Each scene shows the same named points in several views. A view is turned or mirrored, and shifted as a whole, has a little noise and may leave points out.
In the rows, zero is written as 100.

Scene 1
View 1
j_962: 95  99  88  97  110  90  141  98  114  83  105  122  98  102  89  106  65  102  102  107  82  99  99  83  98  86  94  74  87
j_928: 93  93  101  90  107  96  120  98  114  76  99  104  89  104  92  101  101  112  103  73  84  100  91  102  101  92  104  85  105
j_720: 95  69  95  87  106  122  114  117  115  63  67  93  133  94  95  121  104  109  99  84  90  120  100  113  99  105  109  129  103
j_717: 95  98  90  94  110  80  110  96  112  87  116  99  73  104  89  92  110  107  107  69  93  93  88  94  103  90  115  82  110
j_958: 96  100  84  97  110  83  129  99  114  87  111  113  89  102  87  100  80  102  104  96  89  96  97  84  100  86  105  78  95
j_849: 93  79  103  88  107  118  121  110  116  64  76  100  120  97  96  115  99  113  97  81  84  115  96  110  100  99  102  111  101
j_788: 95  85  92  90  109  100  107  108  114  75  93  94  101  98  93  105  114  109  104  69  95  105  94  104  102  96  117  106  111
j_292: 94  94  92  92  109  95  128  102  114  78  100  108  97  100  91  105  85  107  102  90  85  102  96  94  99  90  101  86  97
j_397: 92  96  105  91  109  100  137  98  115  74  94  115  97  101  92  105  78  112  100  90  75  101  96  98  99  90  90  78  91
j_564: 95  91  92  93  109  97  120  104  114  77  97  102  95  100  91  103  98  108  103  81  89  102  93  97  101  93  108  93  103
j_476: 95  103  87  97  110  81  130  96  113  87  112  115  84  103  88  100  79  104  103  95  86  95  96  85  99  86  102  74  94
j_358: 95  81  90  91  108  102  111  111  114  74  90  96  108  97  92  109  107  107  103  79  94  108  96  103  101  97  115  111  107
j_909: 91  96  108  88  109  94  111  97  114  75  100  96  75  106  94  93  118  117  105  54  86  96  84  107  104  93  107  82  115
j_128: 93  92  105  90  109  102  123  100  115  72  93  103  94  102  95  101  98  114  102  72  81  103  92  105  101  95  100  87  104
j_354: 96  96  79  97  111  83  122  101  112  89  112  109  93  101  88  102  86  100  106  97  95  97  99  84  101  89  111  88  97
j_685: 95  98  83  96  110  80  116  100  113  88  115  104  84  103  88  97  97  103  107  83  97  96  93  88  102  89  114  86  105
j_482: 95  92  90  94  109  97  133  103  114  79  96  115  107  100  91  109  74  105  102  101  84  103  100  90  98  91  99  86  89
j_964: 94  74  98  88  107  122  123  114  117  63  69  102  132  95  96  120  94  110  98  90  84  118  101  111  99  101  103  118  98
j_77: 99  84  76  97  109  92  118  111  113  83  100  106  111  96  88  109  88  97  104  101  98  106  103  87  99  92  116  107  97
j_166: 95  85  90  93  108  101  120  108  114  76  90  102  110  98  92  111  93  106  102  90  89  107  98  97  99  95  109  104  99
View 2
j_849: 99  113  82  106  92  108  110  115  106  92  91  96  84  86  95  124  104  110  110  87  96  98  84  96  105  83  95  96  108
j_358: 99  105  88  110  109  99  108  106  106  86  99  91  75  90  87  113  110  97  117  105  103  100  82  97  105  92  99  107  107
j_962: 94  121  87  91  106  110  91  80  107  122  77  98  99  115  83  91  86  94  96  112  78  122  99  104  90  109  104  108  113
j_788: 102  107  87  115  109  102  106  100  102  84  105  87  74  90  88  110  117  97  122  102  105  105  82  103  102  95  94  111  105
j_928: 103  116  84  110  105  111  94  86  100  97  101  86  84  96  91  102  111  98  117  99  94  114  90  111  92  104  89  110  103
j_685: 98  108  90  107  119  102  95  78  102  99  101  85  79  106  83  90  107  84  115  121  96  119  90  108  94  111  97  120  106
j_720: 97  105  85  107  96  99  121  127  109  83  88  99  77  82  92  132  104  110  111  89  104  86  76  87  114  76  102  96  110
j_77: 94  104  93  99  115  93  107  99  109  99  85  96  80  106  80  103  95  87  104  121  95  103  85  91  106  97  109  110  111
j_397: 99  124  82  98  97  119  91  85  104  112  84  95  98  102  91  101  96  104  102  94  82  119  97  109  89  104  94  104  109
j_958: 97  115  89  98  114  105  90  77  104  111  89  91  90  112  83  89  97  88  105  117  86  120  95  107  93  112  99  115  109
j_354: 96  110  92  99  117  101  96  82  106  107  91  91  85  110  81  90  98  85  106  122  91  116  92  102  96  110  102  116  110
j_482: 94  115  88  93  105  103  100  92  109  113  78  99  92  110  84  99  88  95  96  111  84  112  94  99  98  103  108  108  113
j_166: 98  109  87  103  105  103  106  102  106  97  88  94  84  97  87  109  101  99  107  104  96  104  87  97  103  94  101  106  110
j_128: 102  119  82  106  98  115  98  94  102  99  95  91  89  93  93  109  105  106  112  91  91  112  90  107  93  97  91  103  106
j_476: 98  118  88  98  112  109  88  75  103  113  90  90  92  112  84  85  96  89  105  117  84  125  96  110  89  115  97  116  108
j_717: 104  110  88  114  120  106  91  74  98  92  113  80  76  99  86  89  119  84  126  117  99  121  91  115  91  114  87  122  102
j_964: 96  111  84  101  92  105  115  122  111  92  82  99  85  87  93  128  97  112  104  87  96  92  82  89  109  79  102  94  111
j_909: 105  115  83  118  109  112  91  79  96  90  114  80  79  93  91  98  122  93  128  101  100  119  89  118  89  107  83  116  100
View 3
j_909: 95  87  72  125  109  91  105  128  96  131  98  108  110  115  108  98  99  83  126  133  111  97  90  94  84  109  72  104  92
j_482: 99  87  71  87  108  96  92  97  112  119  98  102  86  102  106  104  98  103  99  115  107  93  74  100  95  116  118  95  84
j_717: 87  90  72  119  113  100  97  122  111  131  105  108  106  111  119  86  94  86  118  141  119  98  86  102  104  105  78  108  89
j_962: 91  91  71  86  111  92  80  90  119  121  100  106  79  103  106  100  98  97  107  125  113  92  72  102  102  117  126  86  82
j_564: 99  87  72  103  107  99  101  112  103  124  98  104  99  108  110  99  95  98  107  120  109  97  82  99  90  110  93  107  88
j_964: 118  81  72  85  100  99  117  110  87  113  87  95  97  102  100  117  95  118  86  85  90  97  80  95  71  112  106  118  88
j_958: 88  91  71  99  111  99  85  100  119  125  105  105  88  105  114  92  96  94  108  131  117  94  74  103  107  112  110  95  83
j_720: 122  80  70  88  98  105  126  117  83  113  86  93  103  101  103  114  93  120  82  83  88  100  84  95  70  105  93  129  92
j_397: 99  88  71  96  108  84  90  99  106  123  94  106  86  109  98  109  100  92  113  121  107  92  78  95  87  120  113  87  85
j_354: 90  89  71  96  110  105  89  104  119  124  107  103  93  102  118  88  92  99  102  127  116  95  75  106  108  108  105  104  83
j_788: 104  84  72  106  105  104  112  125  97  123  95  101  109  108  113  98  93  101  102  115  104  99  86  98  86  103  80  121  90
j_292: 97  88  73  97  109  95  93  103  108  123  98  103  90  105  107  100  96  98  107  121  110  94  77  99  95  114  106  98  85
j_358: 107  85  72  101  103  106  112  119  97  120  95  98  106  104  113  99  92  107  95  106  102  99  83  99  86  103  86  125  90
j_849: 115  82  71  93  101  94  116  115  87  117  88  100  100  106  100  114  97  110  97  95  92  98  82  94  71  112  98  114  90
j_476: 83  92  71  101  114  97  79  101  125  127  107  108  88  106  116  90  94  89  114  140  123  93  76  104  111  110  109  91  83
j_685: 88  90  72  107  111  105  92  113  116  127  108  104  99  107  120  86  93  94  109  134  118  96  80  105  107  104  92  107  85
j_128: 104  86  72  103  105  88  103  112  96  123  92  106  96  109  100  109  101  96  110  116  103  94  83  95  80  113  99  100  89
View 4
j_564: 95  116  90  101  113  102  99  108  110  95  117  103  95  121  106  88  97  99  101  78  104  106  98  100  98  93  108  106  100
j_354: 107  118  87  116  109  100  102  105  112  89  112  107  100  111  90  90  99  109  90  84  106  99  92  109  89  95  114  92  94
j_397: 98  120  70  96  112  97  109  128  110  103  110  112  90  107  118  87  94  97  105  76  103  115  84  105  98  97  110  96  92
j_849: 93  103  86  83  105  100  106  108  96  94  110  110  77  136  117  85  105  79  107  79  101  122  97  92  107  96  102  125  115
j_482: 106  114  74  103  106  98  112  118  104  94  105  118  85  111  102  87  101  97  95  82  103  111  84  109  96  98  111  97  96
j_962: 110  120  67  110  108  95  113  125  110  96  104  119  92  98  101  89  98  105  93  81  104  106  77  115  91  99  115  84  87
j_77: 108  108  91  110  101  102  106  95  101  83  108  114  88  122  86  88  108  100  87  88  104  103  93  107  93  98  110  105  106
j_292: 103  118  81  108  109  100  105  113  112  93  112  110  95  110  100  89  99  104  96  81  105  105  89  109  93  96  113  94  94
j_128: 92  116  83  90  113  100  102  117  108  100  117  105  91  120  119  87  95  92  109  74  104  115  95  97  102  94  107  109  101
j_717: 92  125  103  110  120  105  86  103  126  96  132  88  113  116  102  92  88  114  102  77  109  96  107  99  90  88  112  97  94
j_964: 98  98  83  83  99  100  112  102  88  90  105  118  68  138  112  84  111  75  102  80  100  123  94  94  108  99  101  127  118
j_720: 94  95  94  82  98  103  108  92  86  87  109  114  69  148  110  84  112  72  102  83  100  123  102  90  109  97  99  137  124
j_958: 105  125  79  113  113  99  104  120  119  97  114  107  102  101  101  90  92  112  96  78  106  102  85  111  90  96  116  85  86
j_928: 91  120  90  97  116  102  97  113  115  101  122  97  99  118  114  88  91  99  107  75  105  109  100  99  99  91  109  105  98
j_788: 92  112  103  96  110  105  92  94  107  92  122  97  94  135  104  88  99  94  102  78  105  106  108  92  100  90  106  119  110
j_166: 101  109  88  99  104  101  104  101  102  89  111  111  86  126  102  87  104  93  98  83  103  108  96  101  98  96  108  111  106
j_358: 94  107  100  96  107  104  97  94  102  89  117  104  87  136  102  86  103  91  102  82  104  109  104  94  101  93  106  120  113
j_909: 82  125  101  94  125  105  86  108  123  104  134  85  108  123  121  90  85  103  113  69  106  104  111  91  99  85  108  108  97
View 5
j_77: 92  92  94  100  102  110  88  114  81  103  91  97  101  88  79  115  102  110  100  114  96  118  99  94  103  107  106  91  99
j_564: 106  103  95  113  103  93  86  106  89  108  95  81  86  99  93  108  102  105  105  112  95  121  93  96  103  94  103  94  100
j_909: 120  110  101  126  112  75  86  95  101  114  95  62  73  114  97  105  105  98  106  108  96  130  86  98  104  75  109  99  108
j_354: 100  92  85  100  106  113  94  111  97  102  88  80  92  93  95  123  115  111  103  110  94  122  96  97  103  102  103  94  96
j_685: 105  93  89  105  111  105  93  106  103  104  88  73  88  100  91  124  119  106  101  109  96  129  93  96  104  92  109  98  102
j_166: 99  101  98  110  99  97  83  111  77  108  95  93  91  94  85  104  93  107  105  116  95  116  97  95  102  101  101  91  97
j_476: 104  95  77  103  101  112  94  107  104  104  90  71  82  95  110  124  120  111  110  111  93  122  92  101  102  104  92  91  89
j_849: 103  113  106  121  92  80  75  109  62  116  99  97  88  96  86  87  78  105  110  122  95  111  96  97  103  98  98  88  97
j_292: 103  101  86  110  98  101  87  109  89  108  92  81  84  94  102  110  106  110  108  115  94  118  94  98  102  104  94  90  91
j_964: 96  111  106  117  89  84  74  113  54  113  100  108  94  90  83  84  71  107  109  123  95  108  100  96  103  105  96  84  95
j_717: 111  94  96  110  119  97  94  99  113  106  88  63  83  108  89  124  123  102  101  103  98  135  90  95  106  81  116  103  110
j_928: 114  106  92  121  104  86  86  100  98  111  96  68  75  104  105  106  106  103  110  111  95  123  89  98  101  87  98  95  98
j_128: 109  110  95  120  97  85  81  104  82  114  99  80  78  101  103  98  94  104  111  116  94  117  92  99  102  95  94  90  94
j_958: 101  95  79  103  103  112  93  109  101  103  90  75  86  95  105  123  118  111  107  112  93  122  94  98  101  104  95  92  89
j_788: 107  103  108  116  107  83  82  105  82  111  93  83  89  103  78  101  94  102  100  110  98  124  94  95  105  86  116  96  108

Which points are out of place in each view (at most two, in the order of its rows)? Write - if all are in place.
view 1 -> j_128
view 2 -> j_482, j_909
view 3 -> j_476
view 4 -> j_292, j_958
view 5 -> j_717, j_928

Scene 2
View 1
j_606: 101  114  88  117  86  84  97  92  111  96  99  88  104  102  96  103  99  103  88  103  105  101  100  97  109  89  103  98  104
j_89: 104  110  84  107  82  86  94  89  104  95  100  90  108  103  94  105  97  106  95  106  97  97  93  95  102  82  106  98  91
j_941: 112  119  89  101  85  88  100  105  108  91  101  94  90  89  93  101  95  98  92  122  81  106  87  100  93  85  104  106  76
j_946: 115  129  90  114  97  80  111  113  125  101  102  85  85  90  95  102  96  92  84  123  87  107  99  109  102  97  99  108  91
j_302: 87  98  100  122  81  99  85  76  99  81  90  99  107  107  103  100  108  109  85  94  121  106  95  82  116  82  109  98  113
j_802: 84  83  85  105  64  98  72  58  79  82  94  100  128  118  95  107  104  122  102  83  115  96  84  74  110  66  113  90  100
j_474: 118  130  93  109  97  84  111  118  121  94  103  90  79  85  95  100  96  89  85  130  78  110  92  110  95  95  100  111  78
j_616: 120  128  73  111  94  69  111  109  127  114  110  76  105  99  90  108  88  96  95  114  89  93  105  114  103  97  101  97  90
j_910: 110  118  79  106  85  79  100  97  114  102  105  85  106  101  92  106  92  101  96  110  91  95  95  102  101  89  105  98  88
j_120: 107  112  77  107  81  80  97  91  108  102  105  85  113  105  89  107  93  106  98  105  96  94  96  99  102  84  105  96  90
j_663: 106  127  100  123  98  88  108  107  123  92  97  92  83  91  100  98  102  91  76  118  98  111  101  104  107  97  101  108  102
j_107: 107  116  92  107  86  88  98  99  109  89  98  93  95  94  96  100  98  100  90  115  90  106  90  97  99  86  104  104  87
j_183: 100  107  106  100  82  105  88  95  94  70  92  111  81  87  100  93  104  99  88  122  86  116  75  86  93  74  108  115  77
j_758: 120  145  87  127  108  70  124  126  144  111  105  75  81  89  97  102  92  83  75  124  91  103  114  121  108  112  96  106  101
j_917: 96  104  77  119  79  80  91  79  107  103  101  82  126  116  94  109  98  112  94  89  117  89  104  92  116  85  106  87  110
j_322: 116  122  75  104  88  75  108  104  118  107  108  81  105  99  90  108  90  99  96  113  87  93  99  107  100  91  101  98  86
View 2
j_616: 102  130  91  98  111  112  104  93  120  106  133  98  106  106  90  115  113  92  85  72  114  95  103  94  94  110  110  75  105
j_322: 102  128  98  102  110  109  108  101  117  105  131  102  102  106  94  110  111  94  84  79  112  87  103  100  94  111  108  76  102
j_183: 120  121  116  124  93  105  127  122  72  79  94  103  109  111  92  96  81  111  96  84  98  95  103  113  76  105  127  101  90
j_663: 97  112  111  110  101  111  103  94  95  108  92  98  103  107  99  108  97  90  85  96  115  113  103  102  90  105  107  89  93
j_89: 105  126  105  111  108  102  114  116  112  99  129  106  98  105  98  104  107  102  82  89  108  69  105  106  89  112  105  79  97
j_606: 99  117  112  114  106  105  109  112  107  107  110  106  97  105  106  104  105  97  81  102  109  77  107  107  91  111  99  83  90
j_107: 108  122  109  114  102  107  114  109  97  97  109  102  104  107  95  104  98  100  87  86  106  90  104  105  86  108  112  87  95
j_758: 90  115  97  93  108  121  88  68  115  122  104  93  106  104  96  122  110  76  81  86  124  131  100  90  100  108  102  82  102
j_941: 111  127  103  111  104  108  116  107  96  91  115  100  107  109  88  106  97  101  91  74  106  96  101  103  85  107  120  86  100
j_946: 102  122  103  103  105  114  104  89  103  106  107  96  107  106  92  112  103  90  85  81  113  113  101  97  92  107  111  86  99
j_120: 105  126  105  111  109  103  113  115  113  101  130  108  98  106  99  105  109  100  82  89  107  69  105  104  89  112  105  77  98
j_917: 96  118  113  116  110  97  109  123  120  113  127  113  87  101  114  100  113  100  75  111  110  47  110  110  93  116  87  77  91
j_910: 103  127  101  108  108  106  111  108  111  102  127  104  100  104  96  106  107  99  85  84  109  79  104  103  89  112  108  78  100
View 3
j_910: 102  106  90  89  97  103  95  91  92  110  98  106  117  115  112  103  112  112  113  95  89  97  89  96  98  107  92  88  106
j_302: 96  89  84  83  133  77  105  89  80  108  96  97  108  95  89  99  94  89  110  98  77  110  77  91  70  93  71  96  90
j_89: 104  103  88  88  106  95  99  91  87  106  100  103  112  109  107  104  106  108  113  97  86  101  82  96  87  109  84  92  105
j_941: 115  107  93  100  85  104  99  93  99  96  100  102  101  111  113  101  114  114  98  101  97  104  84  101  94  103  96  86  108
j_802: 100  93  77  74  141  67  105  92  65  106  108  98  101  99  95  115  97  102  130  98  76  106  65  94  61  127  52  112  109
j_107: 109  103  92  94  97  98  100  92  93  102  97  102  106  109  109  97  110  105  100  101  92  104  83  97  90  97  93  86  103
j_616: 98  109  91  91  87  118  90  91  100  119  91  107  131  123  117  98  116  115  114  91  88  92  98  95  112  103  106  78  105
j_663: 103  96  97  97  95  102  100  90  104  106  86  101  115  106  103  87  106  95  90  95  90  106  93  92  96  74  104  74  87
j_474: 118  106  99  106  76  110  98  92  108  92  93  104  101  110  114  91  114  108  84  101  101  106  89  99  98  81  109  76  100
j_758: 95  105  100  98  78  126  92  88  116  119  79  110  135  120  116  84  113  103  95  88  90  92  109  89  121  70  124  63  85
j_120: 98  106  86  85  103  99  95  91  87  112  99  104  118  116  109  105  109  113  119  95  86  97  85  96  93  115  86  91  109
j_946: 106  105  95  99  83  112  96  92  106  106  89  105  116  114  112  92  111  105  95  96  93  100  96  95  104  84  109  74  96
j_183: 127  98  95  104  98  86  106  93  92  79  103  97  81  97  103  99  108  103  84  110  100  117  72  103  73  91  87  90  102
View 4
j_917: 114  103  90  91  86  82  107  121  105  119  134  113  135  110  98  94  111  114  76  80  98  77  104  124  80  82  106  73  95
j_107: 101  111  89  103  100  103  96  115  100  107  110  100  110  103  106  115  92  118  91  97  104  89  90  98  94  87  108  94  82
j_89: 109  102  87  98  99  97  101  121  102  111  119  107  120  103  107  107  94  116  87  91  102  79  91  109  89  86  111  88  84
j_322: 107  114  89  107  100  88  109  124  89  109  114  97  115  110  114  97  87  108  86  90  101  78  95  104  97  88  100  112  81
j_302: 103  103  92  87  85  106  88  110  118  118  126  115  123  101  88  116  116  127  82  88  100  92  98  110  81  86  115  51  97
j_474: 92  125  90  113  104  102  96  112  88  99  95  90  98  106  113  114  81  113  94  102  105  95  94  83  103  89  98  119  76
j_941: 104  109  87  106  106  105  96  118  96  103  107  99  105  102  114  117  81  117  95  101  106  85  85  94  98  90  110  104  75
j_663: 88  128  99  106  91  101  92  105  93  105  101  95  103  108  99  112  101  115  87  98  104  104  105  86  97  86  96  98  89
j_802: 123  79  81  82  92  106  95  126  127  123  140  126  135  96  95  114  109  129  85  84  102  68  82  130  73  84  133  44  90
j_616: 105  120  91  111  98  78  113  121  81  108  112  94  116  114  115  90  90  103  83  90  102  80  102  101  98  84  93  120  82
j_946: 92  126  94  111  98  96  98  112  88  104  101  91  103  109  108  108  92  110  89  98  103  96  101  88  101  87  94  114  83
j_183: 98  103  85  98  107  126  78  111  112  104  104  106  100  92  105  139  88  130  101  106  107  93  78  89  93  91  124  78  75
j_606: 103  111  93  98  91  94  99  115  103  113  118  106  117  108  100  104  103  117  83  89  100  88  101  106  88  84  104  85  90

Which points are out of place in each view (at most two, in the order of its rows)? Write - if all are in place.
view 1 -> -
view 2 -> j_616, j_89
view 3 -> j_474
view 4 -> -

Scene 3
View 1
j_739: 85  85  86  115  107  100  102  127  100  104  102  101  90  107  97  96  119  92  119  98  108  99  93  91  96  104  111  95  120
j_965: 85  91  88  111  104  101  101  128  96  105  98  97  92  107  98  95  115  96  119  94  110  100  96  92  96  95  110  97  111
j_157: 86  93  90  89  104  103  93  123  94  101  82  91  107  100  93  91  99  108  98  103  122  115  87  90  82  77  122  102  101
j_944: 87  100  92  94  98  102  97  128  88  103  90  90  99  103  99  91  102  106  110  93  120  107  94  96  88  78  114  104  93
j_911: 82  97  87  98  93  119  84  109  106  98  85  95  113  112  94  84  110  109  114  89  113  113  99  91  90  68  115  99  101
j_109: 87  96  91  98  101  103  97  127  92  102  92  92  98  103  95  93  104  104  111  96  118  107  92  93  90  83  113  101  100
j_400: 83  88  86  110  103  109  95  118  104  101  95  99  101  110  94  92  117  97  117  95  109  106  95  90  93  89  112  97  115
j_454: 87  85  90  122  115  86  116  143  88  109  110  100  74  102  101  105  119  83  122  101  110  92  91  92  98  121  107  97  123
j_68: 82  96  87  109  94  115  89  114  104  100  94  98  103  113  96  87  117  103  123  86  108  105  103  92  96  78  110  98  105
j_519: 81  76  80  106  109  114  89  111  115  99  87  103  112  107  89  92  118  97  105  109  108  115  87  81  84  91  123  93  129
j_108: 86  93  90  98  105  102  97  127  94  103  90  94  100  103  95  94  105  102  107  100  118  108  89  92  87  85  116  100  105
j_833: 83  86  84  106  104  110  93  117  107  101  91  100  104  109  93  91  116  100  110  101  111  110  92  87  89  88  118  96  117
j_235: 91  94  93  105  112  83  115  147  79  109  101  92  78  96  100  104  103  94  110  105  120  98  86  95  90  108  112  102  107
j_103: 86  97  90  100  98  107  93  122  95  101  91  93  102  107  97  89  108  105  113  92  117  107  96  93  91  78  113  101  99
j_924: 85  97  90  115  98  103  101  127  96  104  103  98  88  111  101  93  119  95  128  86  107  96  102  96  100  94  105  98  107
View 2
j_519: 87  100  87  100  98  125  131  87  100  84  84  107  88  85  112  97  104  104  128  107  97  108  110  118  116  83  117  83  101
j_454: 90  130  98  95  88  134  116  94  122  90  112  125  114  104  106  91  116  105  91  86  89  113  126  86  92  103  119  106  102
j_400: 92  105  93  101  96  129  132  89  110  100  87  110  91  91  111  98  101  105  114  106  90  96  114  109  111  90  112  90  99
j_108: 95  108  98  99  83  114  131  107  103  98  90  102  105  86  111  108  90  105  108  96  94  99  115  105  100  91  112  85  97
j_924: 98  115  99  101  90  132  132  95  122  113  95  114  98  100  111  100  100  106  96  99  84  88  120  95  100  100  109  100  100
j_68: 99  102  96  103  93  127  140  94  113  115  84  105  89  91  113  104  93  105  109  108  87  83  114  108  109  92  105  90  98
j_911: 99  94  95  104  90  117  143  100  105  114  76  95  87  84  114  111  84  106  116  110  91  83  109  115  110  86  104  81  96
j_833: 93  104  93  99  94  124  133  93  106  96  86  106  93  88  111  100  99  104  116  105  92  99  112  111  109  88  112  87  98
j_109: 98  108  99  100  86  117  134  103  109  106  89  102  101  89  113  107  91  106  105  99  91  94  115  103  100  92  109  88  97
j_157: 96  103  98  98  81  105  134  112  96  96  84  94  104  79  112  114  84  105  113  97  97  99  111  112  101  86  112  77  95
j_965: 96  113  97  99  89  127  130  97  114  103  94  111  101  95  111  100  101  106  102  98  89  96  119  99  100  96  111  94  99
j_739: 92  115  94  99  92  130  126  91  116  96  98  116  101  97  110  95  108  105  104  97  89  103  118  99  102  96  115  97  101
j_103: 99  106  100  100  85  117  137  106  108  108  87  99  99  87  112  110  86  105  106  100  91  89  113  106  101  92  108  86  97
j_944: 100  107  101  99  79  109  135  112  105  108  88  97  107  85  111  114  82  106  103  95  92  90  114  103  97  92  108  85  95
View 3
j_944: 99  111  92  85  106  94  97  99  95  103  92  92  102  98  112  95  91  84  101  116  82  96  98  86  87  89  105  101  89
j_965: 114  109  104  88  109  103  96  86  93  93  107  96  96  89  106  113  95  80  107  112  89  90  82  86  95  87  108  99  92
j_235: 104  106  97  77  122  103  94  81  126  103  122  95  88  83  111  105  93  77  112  110  90  100  92  88  82  95  111  84  94
j_108: 106  106  97  89  110  98  97  94  96  100  97  92  100  100  112  103  95  85  96  111  89  98  95  93  93  91  104  96  90
j_103: 108  109  98  91  104  98  97  96  84  98  92  92  104  101  109  106  95  85  96  113  87  94  92  90  96  88  104  102  90
j_911: 108  110  98  94  96  94  99  102  67  96  79  92  110  107  107  104  95  89  92  115  85  90  92  89  100  85  101  112  87
j_400: 116  106  104  92  106  104  97  89  83  92  100  95  100  96  105  117  98  85  98  110  92  90  82  90  102  86  106  102  90
j_739: 119  106  108  89  112  106  95  81  95  90  114  97  93  88  103  122  97  80  107  108  94  90  77  89  99  88  108  96  92
j_924: 115  114  105  85  104  102  97  85  90  90  108  97  94  83  102  113  91  78  118  116  85  86  77  79  93  82  109  103  91
j_109: 104  109  96  87  106  97  98  95  94  101  96  93  101  97  110  101  93  84  101  114  86  96  94  89  92  89  105  99  91
j_833: 115  103  105  95  107  102  97  91  81  93  98  95  102  102  107  117  99  88  92  109  95  93  86  96  104  90  103  101  91
j_454: 121  106  109  82  122  112  94  71  119  91  134  101  83  75  104  124  96  73  118  108  96  94  74  86  90  91  113  85  95
View 4
j_235: 105  111  90  101  108  82  111  83  108  98  97  120  105  91  89  110  113  111  107  101  92  112  114  118  90  100  94  136  114
j_103: 98  111  112  107  96  93  94  102  99  103  103  106  89  89  79  108  103  116  90  106  99  99  104  90  111  99  103  122  99
j_108: 100  113  107  107  100  92  97  95  98  98  100  110  95  90  80  108  111  116  95  104  95  98  98  94  105  97  99  128  97
j_400: 90  109  108  105  97  94  106  106  97  98  96  110  92  98  85  106  113  113  106  104  104  92  100  88  114  108  111  122  96
j_157: 103  117  111  111  102  92  86  93  95  98  102  109  95  86  74  109  114  117  85  107  91  95  90  87  104  91  96  128  91
j_68: 88  108  116  105  92  96  99  113  99  105  102  104  85  94  82  107  100  115  99  105  108  95  106  84  122  108  114  117  96
j_519: 86  113  106  108  103  100  104  105  87  91  89  109  95  102  82  105  130  115  108  107  98  77  80  77  112  107  112  122  84
j_911: 93  112  122  110  93  97  87  111  94  104  104  101  83  90  75  107  102  118  88  108  104  90  96  74  121  101  109  117  89
j_924: 90  104  104  99  95  90  112  107  106  105  100  110  89  97  90  107  100  110  110  103  109  104  118  99  115  112  111  121  110

Which points are out of place in each view (at most two, in the order of its rows)? Write - if all are in place.
view 1 -> -
view 2 -> j_400, j_109
view 3 -> j_103
view 4 -> -
